Points on a hilly landscape, in no order, each with its height.
A ball rolls from a point to the lowest of its 2 nearest points, and stops where none of them is lower. Distance is the straight distance between rows; heights are no part of it.
<278>: 1  21  -33  11  -35  10  -28  30  7  6  -4  29  -37  -8  -11  2  26  63  31  -9  3  -11  30  28  40  0  -7  27  -4  14  41  39  4  7  -8  -16  50  15  -6  h=381
<326>: -72  13  -5  39  -55  52  11  56  4  32  38  -12  39  21  16  19  -24  12  18  -51  -35  -14  15  -58  44  -6  -36  -22  -33  12  7  25  33  -11  -9  -39  -12  -1  -10  h=685
<306>: -6  5  9  -23  22  -4  42  -40  -34  -1  -49  -25  26  2  28  -44  -32  -18  -66  20  9  1  -4  -1  -32  -3  19  -17  -16  -36  -42  -6  -24  -6  -21  -6  -30  11  -2  h=546
<254>: 46  -65  -8  -19  18  -46  -19  -6  15  -37  -15  -4  -12  9  -6  -10  38  -36  -2  -2  -3  1  -26  24  -32  -1  16  -41  8  -8  -7  -34  -20  -9  44  -40  -39  -22  9  h=457
<993>: -22  -34  10  19  6  -4  -30  2  -25  -10  -27  10  5  -3  24  -19  48  0  23  -34  -9  -40  -24  -20  16  -23  -12  20  31  21  21  32  7  -14  54  -48  -15  -23  -34  h=488
<524>: 17  32  -8  31  26  8  -21  -32  -37  -51  14  23  10  36  3  -44  31  3  29  -37  7  -50  -25  13  35  -17  34  68  23  27  -5  26  38  -1  38  -18  24  -15  -57  h=255
<283>: -7  -14  2  27  47  -2  -5  -57  2  -56  8  -31  59  6  29  -26  25  -46  21  -35  17  -27  -50  -25  -41  -23  9  10  11  31  -9  -15  32  -24  47  -8  -43  -35  -24  h=357
<209>: 37  -13  12  33  21  -45  -80  28  -3  -51  10  -16  -24  -2  -46  -41  32  26  32  19  -11  -43  49  46  20  14  11  18  32  27  47  32  -3  8  -25  22  23  38  -32  h=386
<307>: -23  -26  3  -14  -23  -6  59  -34  -31  -9  -3  -5  -21  15  19  -41  -20  29  1  4  -17  33  10  44  11  -36  29  -5  11  -69  3  -21  -26  1  32  -4  35  27  25  h=787
<866>: -44  21  45  10  7  44  12  8  -10  23  -17  24  25  -50  12  48  38  -3  16  -14  20  -16  -46  -84  -25  0  -28  22  30  41  8  21  24  -2  47  19  4  -33  -23  h=330
<579>: -55  37  17  -9  4  32  55  -44  -30  -14  -28  9  26  -3  38  -1  -39  52  -4  20  -6  -1  25  -26  -6  -22  -7  3  -22  -18  3  16  7  -4  -7  46  40  39  -21  h=593
<1286>: -43  -44  -16  1  -34  -42  -17  0  31  -20  44  -78  0  -42  -5  -47  57  11  20  -53  -14  -28  18  49  -29  -31  -52  -28  7  6  44  14  -37  20  -12  -13  -29  8  19  h=450
<1396>: -38  -80  -7  -27  -41  -54  -9  7  41  -27  14  -51  -24  -47  -10  -21  48  16  24  -26  -23  6  17  47  -39  -23  -29  -48  1  -11  49  -4  -73  18  -5  -4  -12  2  40  h=475
<1146>: -11  -64  24  4  9  -29  -33  20  -1  -2  -52  -65  20  -41  1  -35  16  -40  -50  -10  -8  -27  8  -6  -41  11  -19  -55  -1  -2  5  11  -42  -6  -23  -31  -85  -13  -5  h=383
<1019>: -74  -6  -25  16  -50  17  14  39  41  17  15  -6  23  20  40  39  7  39  63  -48  -62  -9  20  -41  29  -6  -54  -25  -33  18  29  38  21  -15  2  -25  -7  2  -26  h=694
<1408>: 13  11  -60  -37  -25  -14  -6  1  42  -35  -36  55  -32  59  43  30  -3  59  30  17  -30  21  5  24  40  23  5  -3  -86  18  6  25  4  -9  -1  -11  31  0  -31  h=762
<74>: -43  -18  65  32  28  30  11  15  -28  28  -32  -7  41  -50  5  10  -2  -7  -12  -6  19  -16  -10  -82  -12  -13  -15  -7  41  21  12  13  6  -15  25  -6  -31  -9  -12  h=361
<914>: -34  19  -28  17  -22  -2  -32  21  23  8  15  -11  -5  -21  12  1  48  44  55  -28  1  -31  10  8  7  -4  -44  23  16  35  35  47  19  15  -8  -3  10  12  -10  h=412
<487>: 14  55  -32  9  -17  27  16  -20  -41  -28  16  42  -15  46  1  -24  16  23  8  -46  20  -31  -16  15  56  -15  27  52  -13  1  -28  29  28  8  37  -44  32  -11  -27  h=288
<315>: -8  74  -15  2  10  36  40  -53  12  5  37  -10  28  -17  -1  16  -27  -11  -27  14  41  16  -4  9  -38  -9  -16  12  -24  25  -28  -30  36  9  -41  66  13  -4  34  h=250
<183>: 33  14  17  14  35  5  -2  -32  -4  -21  1  28  16  -39  -5  4  49  -1  35  5  49  -15  -37  -20  -37  8  5  54  61  26  2  -5  11  -6  65  50  31  -15  -12  h=401
<1046>: -8  -31  17  23  22  -44  -58  32  -3  -20  -34  -61  -9  -51  -37  -54  6  -6  -38  23  -4  -33  55  23  -18  14  -13  -23  16  -2  28  31  -46  10  -72  19  -35  26  -6  h=467
<830>: -7  -31  -25  -31  -13  -20  -3  20  49  -27  -40  -7  -10  33  31  32  -34  4  15  33  -65  30  22  9  -8  22  3  -57  -79  -15  2  -8  -17  -11  -32  14  -11  16  -23  h=738
<1114>: 62  18  17  30  45  3  -23  16  -53  24  -6  42  0  17  -46  -7  29  -59  -30  -12  27  -37  -24  -31  37  3  26  36  66  19  -26  10  35  -1  30  -57  -22  -35  -27  h=284
<581>: 28  -12  -30  -44  -13  -15  -2  8  38  -17  -42  52  -49  42  27  48  -18  44  34  53  -39  40  26  33  9  29  10  -31  -60  -11  7  -3  -9  -8  -18  24  45  24  -9  h=752
<931>: -42  -55  53  20  -2  -2  36  22  -56  4  -19  -29  6  49  18  2  -63  30  29  25  -75  6  40  -36  37  -41  29  -41  6  -51  38  -20  -21  -17  26  -20  7  20  -38  h=542
<615>: 33  96  -59  7  -14  53  -33  4  22  10  47  11  8  -24  -29  23  25  3  2  -26  54  -5  -13  4  22  22  -4  68  -7  69  -13  7  44  31  -27  20  7  -48  1  h=411
<358>: -8  15  60  33  16  35  10  47  -42  30  -10  59  0  49  -20  39  -57  -17  -13  12  -28  -19  36  -87  67  23  0  -5  7  -2  -21  14  20  -6  -6  -26  11  5  -43  h=566
<1138>: 13  47  -29  9  13  1  -9  -15  10  -46  13  -23  31  67  7  -16  -37  -6  9  6  -16  2  10  1  15  6  12  -12  -75  25  -22  6  42  -13  -34  0  -21  4  -27  h=319
<1305>: -11  41  -20  -28  -18  44  -17  7  27  31  -34  54  -8  -53  25  85  61  40  52  -7  20  9  -34  -42  -15  30  -38  52  13  50  14  36  15  19  36  36  40  -48  -24  h=263
<1386>: -22  9  32  25  71  4  -8  -14  18  -38  -17  -36  52  1  -4  23  -31  -27  20  41  -19  16  19  -48  -62  6  0  -22  1  29  -12  -14  14  -18  -20  66  -22  16  -21  h=599
<119>: -10  -40  -19  -11  -41  -24  -27  18  37  14  -2  -11  -40  -74  -15  2  51  39  20  3  5  11  25  51  -19  2  -31  -9  16  1  65  2  -47  27  -3  20  17  5  47  h=509
<409>: 27  68  -29  11  28  13  -49  -43  10  -33  -2  5  36  29  19  -31  20  -13  2  -32  30  -56  -40  -17  24  13  -2  57  -19  74  -15  52  45  -6  -30  11  -4  -39  -51  h=369
<541>: -9  -45  35  -5  -16  23  0  58  -15  57  -65  39  2  -10  15  33  -29  0  -46  6  -10  -23  15  -64  55  24  -25  -31  -12  4  -3  34  -25  -15  5  -65  -25  -12  -20  h=577
<998>: 51  -12  -1  -37  8  -25  1  10  25  50  33  24  -22  31  -26  14  -23  -58  -48  36  -4  52  -33  10  -20  7  11  -19  17  -34  -38  -27  12  18  -17  -9  -8  -6  49  h=427
<610>: -58  3  2  12  -67  76  32  56  7  62  40  13  2  5  4  50  -49  4  0  -34  -17  10  18  -42  45  12  -11  -36  -39  -11  -1  7  10  1  -12  -28  22  7  19  h=673
<90>: -5  41  -42  -46  -36  60  14  9  38  25  5  59  -24  -32  22  105  39  42  24  -14  32  37  -30  -10  0  11  -19  22  -6  19  -3  -9  10  17  27  7  35  -52  18  h=252
<851>: -21  13  51  21  90  -7  0  -38  -36  -53  -50  -23  46  4  7  -20  -29  -4  -10  45  -12  -14  26  -50  -44  -2  2  4  22  -5  -22  -3  1  -18  -16  58  -19  21  -44  h=614
<313>: 6  41  -20  29  15  6  -26  -44  -9  -17  18  -27  30  -43  9  -53  29  18  -4  -21  66  -46  -13  23  -11  -3  -12  62  37  29  8  27  12  5  -7  35  18  8  -1  h=292
<1048>: 19  18  -53  -64  -5  17  8  -41  12  26  -34  -13  3  -73  33  -5  17  11  -86  3  78  20  -30  31  -24  2  -28  24  -7  -8  -15  5  -36  1  -4  24  -31  -41  26  h=174
<595>: 6  -9  10  -29  -28  -35  50  -27  -39  62  50  1  -34  23  -23  -45  -54  -44  -61  6  -17  33  -27  26  14  -18  32  2  7  -80  -42  -9  -8  23  -18  -36  9  17  72  h=489
<134>: -24  -6  42  15  -7  41  -10  62  -11  44  -47  64  1  8  8  56  -38  15  -12  13  -16  -30  34  -103  71  37  -25  2  -13  16  -5  38  -4  -17  -6  -20  14  -7  -41  h=592
<1321>: -5  -47  -9  10  -25  -22  -25  36  1  -21  -16  -2  -18  22  2  -9  41  16  4  -34  -29  -27  0  2  32  -14  -7  -24  -17  13  30  30  -8  -1  30  -66  -28  -19  -32  h=513
<1260>: 22  69  -32  -15  -19  38  11  17  11  20  11  63  -18  31  -2  59  -10  15  -11  3  15  15  -5  -20  43  23  10  14  -39  30  -31  9  26  9  -23  -2  28  -17  -11  h=453
<820>: -23  -26  -37  -41  -42  -9  47  -30  10  -32  -13  7  -31  23  42  -5  -8  55  30  0  -28  30  4  44  3  -32  10  -9  -50  -43  19  -15  -23  -8  27  -13  34  21  15  h=778
<397>: 24  5  14  59  33  1  -34  24  -36  -14  -4  -4  14  63  -28  -22  -10  -40  -5  -8  -25  -36  12  -27  47  6  13  16  8  30  -7  23  44  -18  0  -46  -33  -5  -58  h=293
<299>: 15  21  -44  -32  2  9  23  -63  14  -20  5  3  10  -32  30  -23  23  27  -26  -22  81  0  -43  34  -26  -6  -14  45  13  -3  -17  -18  -17  -8  21  19  4  -26  27  h=227
<1248>: 15  -67  47  -24  5  -63  5  33  -15  54  2  1  -46  32  -19  -6  -64  -56  -20  53  -76  44  12  2  8  6  34  -61  7  -63  -15  -20  -28  10  -33  -11  -8  32  28  h=501
<375>: 0  -6  34  -11  21  4  35  -13  -40  34  -20  27  14  24  6  -10  -28  -25  -46  6  5  5  -11  -31  11  -17  20  -27  3  -25  -31  -7  4  -5  17  -41  -15  2  -7  h=522
<528>: 15  -34  18  -43  -21  -40  23  16  -4  71  51  13  -42  32  -21  -4  -48  -49  -48  25  -44  49  -23  16  8  2  30  -24  -3  -71  -30  -11  3  35  -30  -23  0  19  61  h=459
<420>: -3  -46  -2  -4  -15  -30  6  -3  -6  -5  -19  -63  14  3  -13  -37  -1  -49  -58  -20  -16  -5  1  20  -21  19  10  -55  -47  -18  -13  -8  -35  -1  -21  -45  -67  1  4  h=326
<1151>: -70  33  11  43  -17  38  29  7  -2  -8  38  -30  33  13  1  19  -24  32  56  -7  -25  16  19  -22  -5  -30  -14  3  -14  8  25  3  33  -4  1  25  29  34  -15  h=583
<122>: 12  -19  7  2  19  -47  -47  5  -15  -31  -49  -25  -30  -36  -25  -57  -4  32  -19  42  3  -10  67  51  -21  18  9  8  32  -31  21  12  -59  5  -59  47  9  39  -6  h=400
<1277>: 14  56  -42  -3  18  -9  -29  -44  14  -60  14  -19  48  39  25  -39  2  1  9  -24  17  -25  -10  19  4  3  8  24  -58  48  -12  24  37  -9  -29  13  -14  -8  -32  h=345
<286>: -54  37  -5  -2  -23  31  38  -22  25  -11  22  23  25  2  24  53  7  51  76  -12  -13  18  -2  -21  -24  -19  -24  17  -34  32  10  -6  43  4  17  46  49  9  -10  h=594
<1327>: 60  -34  11  -34  24  -40  -18  0  -11  7  -62  27  -46  -46  -9  -29  20  14  -39  46  24  13  10  37  -20  13  20  6  64  -37  -1  -2  -53  1  7  27  11  -3  13  h=503
<351>: -24  -5  -35  12  -49  -10  -23  56  44  4  13  23  -7  51  25  27  12  49  55  -36  -62  -12  32  -12  59  8  -38  -18  -45  32  25  45  24  -7  -12  -31  3  0  -37  h=702
<1097>: 27  -27  19  -22  30  -13  -33  19  21  14  -58  20  -32  -53  -7  39  10  32  4  68  16  25  28  14  -21  27  -8  5  37  -9  26  -6  -39  3  -11  52  19  14  15  h=456
<714>: -4  11  -26  -30  -24  22  29  -17  17  34  5  -15  3  -1  6  5  -9  -22  -61  -16  34  19  -37  7  -3  -1  -11  -13  -44  -22  -33  -11  0  1  2  -39  -24  -17  39  h=185
<1254>: 8  11  -3  17  30  -19  -12  -43  -34  -63  -32  -31  16  3  18  -75  -7  29  -11  14  9  -23  28  35  -18  -11  18  32  20  -15  -5  7  -13  -11  -17  34  12  35  -32  h=264
<347>: 16  11  23  42  59  -3  -33  -15  26  -37  29  -47  52  -3  -26  -7  -12  -48  24  26  5  11  11  -5  -59  5  7  -10  18  25  -11  -30  29  -15  -19  60  -25  18  8  h=588
<677>: 35  9  -6  -11  46  -3  -5  -26  24  -25  10  17  27  9  0  20  29  -57  4  -10  34  1  -55  -24  -32  -7  13  -1  13  32  -33  -34  27  -18  44  -5  -26  -41  1  h=378
<13>: 2  -2  52  -2  21  -2  43  9  -64  44  -24  39  15  48  -3  1  -70  -23  -55  24  -22  -5  21  -53  52  1  17  -20  -7  -31  -32  -1  8  0  -11  -41  -1  24  -25  h=541
<62>: 35  38  15  35  54  11  -24  -10  -41  -7  -7  11  23  16  -21  -32  16  -55  -43  -10  36  -48  -20  -32  22  -3  13  39  35  39  -25  22  36  -11  2  -26  -31  -25  -36  h=257
<505>: 32  2  -35  -22  0  -5  -17  -27  40  19  5  -32  -6  -78  -5  6  7  -10  -29  17  42  29  2  70  -50  20  -27  -2  12  -4  5  -37  -35  8  -35  58  -18  -18  58  h=176
<591>: -12  50  2  11  -7  28  50  -27  16  -24  41  51  3  25  5  70  11  11  81  2  -5  32  -18  -17  -25  -3  10  19  -23  32  -15  -30  49  2  45  54  67  -3  -1  h=602
<1044>: 64  24  -13  -23  31  -12  -1  -14  22  17  43  36  4  15  -34  13  17  -48  -19  9  36  26  -44  0  -24  -2  10  15  43  1  -44  -43  21  1  18  4  -8  -30  33  h=399
<1224>: -12  85  7  13  24  38  45  -47  -19  -3  26  -18  41  24  -6  0  -45  -19  -41  10  26  -8  -1  -37  -18  -10  -6  0  -46  27  -41  -1  47  -4  -40  47  3  8  -6  h=273
<186>: -25  46  20  0  -12  57  10  15  13  39  -3  28  19  -57  1  93  35  3  30  -3  27  0  -31  -81  -35  19  -42  19  14  55  10  13  27  20  26  59  15  -44  -8  h=304
<65>: -6  6  -6  -48  -11  3  50  -28  -4  19  -16  10  -8  44  33  -1  -72  9  -38  38  -32  32  12  18  8  9  23  -22  -68  -48  -36  -1  -15  5  -34  1  23  38  -7  h=438
<1197>: -8  3  -2  38  23  -2  -11  -51  11  -61  50  -32  52  -12  9  -40  43  -16  50  -49  44  -37  -59  3  -38  -19  1  50  35  27  2  -19  30  -7  53  17  -4  -14  -9  h=338
<976>: 10  -22  -19  -35  -4  -2  -9  4  19  -4  -60  60  -27  -2  45  35  44  39  23  9  0  0  -29  -12  9  1  -9  4  -10  15  13  24  -12  -19  57  -23  14  -24  -22  h=336
<772>: 8  -9  -9  -66  -23  -31  31  -16  8  47  -12  6  -49  20  30  7  -57  -5  -49  45  -43  41  7  35  6  39  34  -28  -56  -65  -43  -1  -31  16  -52  6  20  35  26  h=398
<765>: -11  40  22  10  -24  52  23  39  -7  68  52  29  -32  3  -38  65  -48  10  23  30  -7  49  45  -3  30  23  13  10  14  -5  5  -29  22  40  -39  32  71  33  36  h=636
<438>: 31  -2  5  -28  7  -44  42  -55  -32  21  49  -8  5  17  -2  -69  -42  -41  -60  11  17  30  -33  36  -41  -10  19  26  38  -64  -54  -32  -12  11  -20  12  -9  5  64  h=517
<356>: -38  -14  13  -16  7  19  42  -33  -4  1  -30  -16  37  -35  37  -12  -12  13  -18  -4  15  12  -23  -17  -44  -21  -9  -25  7  -21  -5  -6  -17  -17  16  11  -20  2  23  h=568
<937>: -2  9  -13  -4  -19  17  17  -3  5  26  39  -47  22  16  -25  -23  -14  -52  -56  -42  33  1  -42  3  -3  -13  4  -21  -28  -4  -38  -21  10  1  10  -61  -54  -16  43  h=139
<81>: -9  6  -26  12  -27  26  2  35  35  8  54  -21  18  44  -28  15  -9  -48  -5  -56  8  11  -38  -11  19  -2  -1  -27  -55  25  -26  -26  28  -3  9  -67  -50  -23  20  h=88
<927>: 69  -16  -12  -6  3  -44  -43  4  5  -10  -1  -5  -47  -34  -41  -50  37  -6  -32  15  30  -8  10  69  3  10  17  13  40  -14  13  -11  -44  6  -9  16  1  7  24  h=451
<969>: -2  -67  59  -1  29  -22  3  20  -77  13  -89  30  -7  18  7  -3  -48  17  -28  40  -46  -27  45  -29  60  3  14  -28  10  -40  11  7  -44  -10  2  -54  -16  19  -57  h=449
<255>: -6  48  -61  -23  -11  9  -6  -61  15  -20  11  -17  34  -35  45  -37  36  25  -17  -43  70  -34  -38  21  -20  -14  -31  52  -11  25  -9  16  9  2  -3  7  1  -28  8  h=259
<422>: 37  69  -55  -8  11  10  -63  -10  49  -6  23  2  26  -14  7  0  42  -13  12  -36  48  -38  -40  4  25  28  -10  59  -20  74  2  31  44  13  -25  12  -10  -45  -12  h=390
<1003>: 0  -62  50  -11  -8  -39  3  26  4  48  4  -7  -55  -51  -29  6  -18  -14  15  42  -30  60  13  26  -6  0  19  -41  61  -53  30  -26  -49  9  -5  25  16  27  76  h=559
<320>: 27  14  8  -19  30  11  6  -7  -8  4  -39  56  -15  -20  15  28  36  14  0  16  28  1  -28  -19  2  0  11  34  32  12  -7  10  -1  -2  44  7  23  -16  -19  h=374
<896>: 23  -14  3  33  13  -46  -82  24  1  -46  7  -1  -19  24  -8  -39  49  20  50  -16  -37  -54  16  27  38  3  -10  21  24  33  48  39  10  5  7  -11  7  -5  -56  h=353
<1149>: 0  -21  -10  32  35  -18  -24  -20  26  -60  28  -79  51  -17  -7  -43  11  -46  24  -13  2  -4  -4  32  -78  -13  4  -26  21  5  2  -42  -10  -18  -16  40  -47  4  8  h=574
<501>: 21  -67  46  22  25  -31  -4  21  -76  -3  -89  36  8  32  14  3  -1  -8  -20  11  -33  -44  19  -27  57  13  11  -7  5  -9  7  24  0  -22  27  -82  -47  -22  -61  h=382
<149>: 62  8  -25  15  20  -19  -63  4  20  -24  22  -11  -22  -21  -44  -39  29  1  -7  9  32  -30  12  55  8  18  13  24  27  21  15  -3  1  3  -24  21  9  8  7  h=421
<1230>: 4  -18  24  31  -11  -5  -5  45  -1  27  28  -13  -37  13  -50  8  -27  -17  15  17  -21  28  23  9  22  -4  16  -28  17  -19  19  -14  0  0  -8  -10  12  34  23  h=477
<83>: 4  -13  -33  -39  -13  -13  -1  -19  26  17  -27  -38  -7  -75  21  -25  19  17  -55  3  46  4  -5  46  -41  6  -29  -1  -9  -24  9  6  -50  5  -28  21  -26  -23  45  h=91
<691>: 5  38  -22  -16  -3  22  18  -56  29  22  17  -32  22  -67  13  2  -20  1  -37  21  54  38  0  54  -58  10  -26  25  4  5  -9  -38  -3  20  -45  81  1  -13  59  h=219
<994>: 24  -10  -27  -73  -22  -23  16  -8  35  54  -18  -19  -28  -5  18  14  -37  -34  -78  43  -16  40  -11  30  -15  45  15  -44  -69  -37  -46  -4  -35  10  -61  -3  -23  6  32  h=337
<879>: 33  -19  7  54  24  -35  -74  20  -11  -58  11  -22  2  52  -24  -33  37  -30  30  -22  -37  -59  -1  5  33  -6  16  11  8  36  35  24  31  -18  21  -34  -29  -19  -60  h=324
<1169>: -3  -25  6  18  -10  10  -13  8  -35  -13  -7  26  -12  -7  -4  -8  64  -10  31  -55  16  -29  -39  -7  14  -17  18  31  57  -1  7  0  2  -6  84  -75  -4  -37  -6  h=468
<1102>: -42  -45  45  51  1  11  17  40  -18  -3  15  -45  23  47  -5  17  -41  14  55  4  -78  11  43  -50  17  -34  10  -43  16  -16  50  -18  5  -20  22  -3  -1  18  -28  h=558
<703>: -12  -45  55  23  42  4  -25  23  13  19  -34  -20  31  -60  -8  28  16  -28  5  24  18  12  -11  -47  -47  3  -14  -28  51  11  20  -9  -3  -14  23  27  -32  -7  11  h=391
<814>: 11  -6  -7  -19  18  -18  26  -41  13  5  20  -55  24  -25  2  -49  -29  -61  -55  7  29  26  -34  33  -66  8  5  -15  11  -39  -50  -37  -21  -7  -20  19  -45  -10  59  h=539
<88>: -6  65  -32  5  -39  43  -7  10  -35  1  0  60  -31  5  4  -3  30  68  20  -29  3  -34  13  1  52  7  8  67  12  12  3  59  12  20  12  -26  61  0  -30  h=335
<656>: 16  -63  49  -22  12  -69  11  20  -4  20  14  0  -51  5  -32  -12  -39  -43  12  51  -64  56  18  23  -21  -7  39  -46  46  -67  -3  -37  -29  6  -27  27  10  34  44  h=531
<1216>: 13  -23  -9  -26  -24  -8  4  21  17  33  -18  -20  -20  -5  -6  3  -29  -27  -57  4  -9  12  -2  3  4  23  -2  -47  -45  -21  -8  1  -24  2  -16  -32  -37  3  21  h=256
<1294>: -35  -10  -7  22  -11  -30  -48  25  41  16  19  -53  10  -33  14  -18  63  29  53  -45  -21  -44  20  17  1  -16  -66  -19  22  30  41  36  -1  14  -15  -10  -17  19  -14  h=428
<744>: 15  -43  -6  -2  -11  -4  1  2  -6  -10  26  17  -24  4  -25  13  53  -36  20  -59  26  -3  -46  8  3  -26  19  14  36  -12  -10  -46  -4  -6  79  -77  -20  -38  25  h=447
<743>: 1  71  2  -3  4  43  25  12  -9  23  10  62  -9  36  -13  52  -45  2  -13  26  3  -1  19  -55  43  25  -6  5  -34  25  -34  8  36  9  -37  29  45  9  -20  h=472
<275>: 3  -51  -28  -28  -50  -38  -6  33  50  -31  -13  -20  -7  49  15  15  -6  17  2  8  -76  15  29  12  11  18  -9  -64  -92  5  16  -3  -33  3  -20  -19  -34  2  -27  h=727
<185>: 4  -11  3  25  -33  2  3  31  -7  15  69  -19  -49  -1  -64  -4  3  -18  35  -24  8  30  2  40  14  -13  15  -5  35  -24  19  -40  -8  9  13  -11  26  15  69  h=454
<1214>: -28  41  39  12  21  24  53  -41  -37  5  7  -5  9  -7  -2  -15  -54  28  -2  43  9  26  42  8  -21  -5  7  14  9  -20  -7  -22  9  9  -34  72  51  53  17  h=606
<1370>: -5  -21  -3  16  13  -17  -2  -18  17  -12  23  -86  28  -40  -21  -52  -17  -58  -25  3  10  4  -1  35  -68  5  -2  -26  6  -20  -14  -27  -29  -12  -44  27  -62  3  52  h=557
<513>: 12  53  26  -23  15  21  66  -22  -12  8  18  76  -10  6  -6  63  16  4  28  14  5  26  -37  -43  -29  -5  6  21  20  2  -38  -32  33  11  40  57  62  -3  2  h=611
<1143>: -1  -2  24  6  1  17  22  22  -12  15  6  37  -16  33  -10  32  -17  -2  17  13  -16  24  3  -23  20  -14  19  -19  16  -19  2  -10  11  -3  28  -15  23  16  -3  h=500
<546>: -27  -69  47  -4  -18  -25  26  29  -61  4  -54  -1  -20  27  6  -10  -53  27  3  31  -79  -3  54  -9  54  -17  31  -42  -5  -59  29  -5  -53  -8  5  -32  6  31  -42  h=510
<1234>: 1  4  -36  -14  -14  -3  18  -2  43  -30  54  -30  7  57  -12  14  -20  -30  21  -26  -7  35  -29  35  -7  -13  17  -33  -66  4  -17  -48  22  -9  4  -26  -21  -9  27  h=135
<128>: -19  -17  -45  -25  -61  -32  -21  45  64  -4  -2  13  -14  35  25  18  10  51  21  -24  -63  -9  42  5  47  20  -49  -46  -82  27  29  37  -12  6  -39  -26  -14  2  -23  h=712
<749>: -31  8  24  2  -36  67  30  54  -2  84  45  28  -24  8  -7  63  -62  -5  -12  10  -10  29  24  -34  46  26  9  -29  -10  -28  -4  -11  -2  6  -30  -6  47  29  26  h=657
<1258>: 34  86  -64  -24  -43  53  -24  19  18  23  29  47  -31  -3  -16  54  12  15  -5  -23  43  18  -9  9  43  34  1  41  -20  42  -13  9  32  28  -24  -10  12  -49  11  h=431
<248>: -3  -37  33  8  36  -14  -31  30  27  -2  -37  -20  3  -70  -2  22  14  10  29  35  -3  11  12  -14  -45  12  -18  -19  40  9  41  9  -29  -5  1  47  -10  19  11  h=419
<408>: 10  -52  22  8  -21  -25  -20  37  25  18  12  -20  -51  -68  -47  7  26  4  20  24  4  38  25  51  -26  0  -8  -24  41  -17  61  -18  -55  12  0  30  16  20  59  h=532
<322>: -7  1  7  5  33  -19  -4  -27  -36  -46  -48  -34  8  -33  2  -78  -26  13  -34  31  12  -12  46  41  -40  3  18  23  26  -33  -16  8  -44  -5  -59  49  1  38  -3  h=322
<1152>: 9  25  10  31  43  -11  6  -53  -62  -55  -12  -8  30  26  17  -66  2  6  -7  0  12  -45  2  7  6  -24  21  46  22  1  -9  13  14  -16  14  10  10  9  -46  h=216
<580>: -76  14  20  -9  -14  33  77  -48  -35  -14  -8  -6  37  -23  56  -12  -8  51  4  -17  10  3  -7  -24  -23  -52  -10  0  -10  -24  4  1  -1  -10  33  22  26  15  -2  h=582
<535>: 28  -44  -8  -19  3  -30  -6  1  27  -3  22  5  -28  -15  -25  5  48  -39  10  -25  37  15  -48  24  -30  -8  8  -1  42  -16  -3  -52  -28  -9  65  -34  -16  -27  47  h=429
<1004>: 17  23  -7  15  2  24  10  -17  7  -8  41  19  -1  -30  -14  33  42  -2  44  -19  62  8  -38  -2  -39  -3  3  51  54  8  -6  -38  13  10  56  30  31  -24  25  h=417
<219>: -3  9  -49  -31  -24  -14  24  -28  -2  -50  -28  33  -24  55  43  -12  -3  81  36  10  -29  10  18  39  24  -18  18  15  -52  -14  7  8  -7  -12  22  -6  45  18  -33  h=770
<348>: -14  7  -57  -49  -39  25  19  -7  41  -4  -12  44  -20  -18  41  50  40  45  16  -29  34  9  -43  -7  2  -1  -22  17  -37  12  -6  2  -1  -3  43  -25  8  -42  12  h=291
<1312>: 12  -60  2  -6  -35  -1  -11  51  -13  32  -50  25  -13  5  8  16  22  -6  -45  -22  -9  -23  -7  -31  50  17  -11  -33  -28  6  13  25  -18  1  27  -89  -40  -30  -22  h=545
<857>: -41  -11  23  55  5  2  -22  27  -9  -29  26  -42  17  35  -15  3  -14  38  82  12  -62  -1  42  -18  3  -32  -4  0  16  12  54  12  23  -12  13  21  19  32  -28  h=571
<990>: 5  -50  23  37  21  -42  -63  28  -14  -26  -16  -65  12  -26  -26  -60  29  -36  -36  -8  -12  -48  32  12  -29  -1  -14  -32  24  12  25  26  -30  2  -48  -13  -66  5  -19  h=430
<4>: -10  46  8  13  7  31  39  -15  -5  -13  14  -22  46  64  12  5  -59  -31  -34  11  -10  4  9  -41  6  1  -3  -23  -67  15  -40  0  42  -19  -31  6  -26  14  -23  h=294
<569>: -25  46  22  19  -10  37  33  -9  -6  37  36  13  -18  0  -17  38  -58  24  25  52  -7  41  56  11  6  5  10  16  -9  -2  8  -25  29  30  -46  63  77  54  25  h=621
<1236>: -10  13  -12  50  9  -11  -47  -19  -4  -36  49  -48  39  -11  -2  -68  42  1  39  -50  22  -62  -17  24  -4  -25  0  47  41  20  31  19  28  4  6  7  -3  9  -18  h=316
<907>: 70  -33  29  13  40  -29  -9  3  -62  7  -58  56  -5  33  -18  -9  16  -40  -34  12  4  -35  -7  -9  37  4  29  24  44  -1  -19  5  16  -6  35  -80  -30  -25  -42  h=325
<888>: -8  16  -12  14  -29  30  23  -4  -2  -1  63  2  -22  -8  -28  7  19  9  43  -41  41  23  -22  28  -8  -23  11  33  34  -18  5  -41  2  5  41  -10  39  10  55  h=435

For each start below, name the point where the ball stops.
<286> => <62>
<408> => <1152>
<149> => <62>
<541> => <535>
<1143> => <90>
<1097> => <90>
<65> => <81>
<1146> => <81>
<772> => <81>
<814> => <83>
<1260> => <83>

Call two points neighbours if one is among the 2 nearest of the other. Go from one point of each pair to the other, from neighbour to neighbour, staying as low as possible. Name the highest point that can't be avoided.
<535>, <62> => <134>
<62>, <90> => <1327>
<81>, <1152> => <1046>

Two balls start at each pair of points below. Name the first point that both come to, or write none.
<1370>, <927> => none
<656>, <1327> => none
<990>, <347> => none
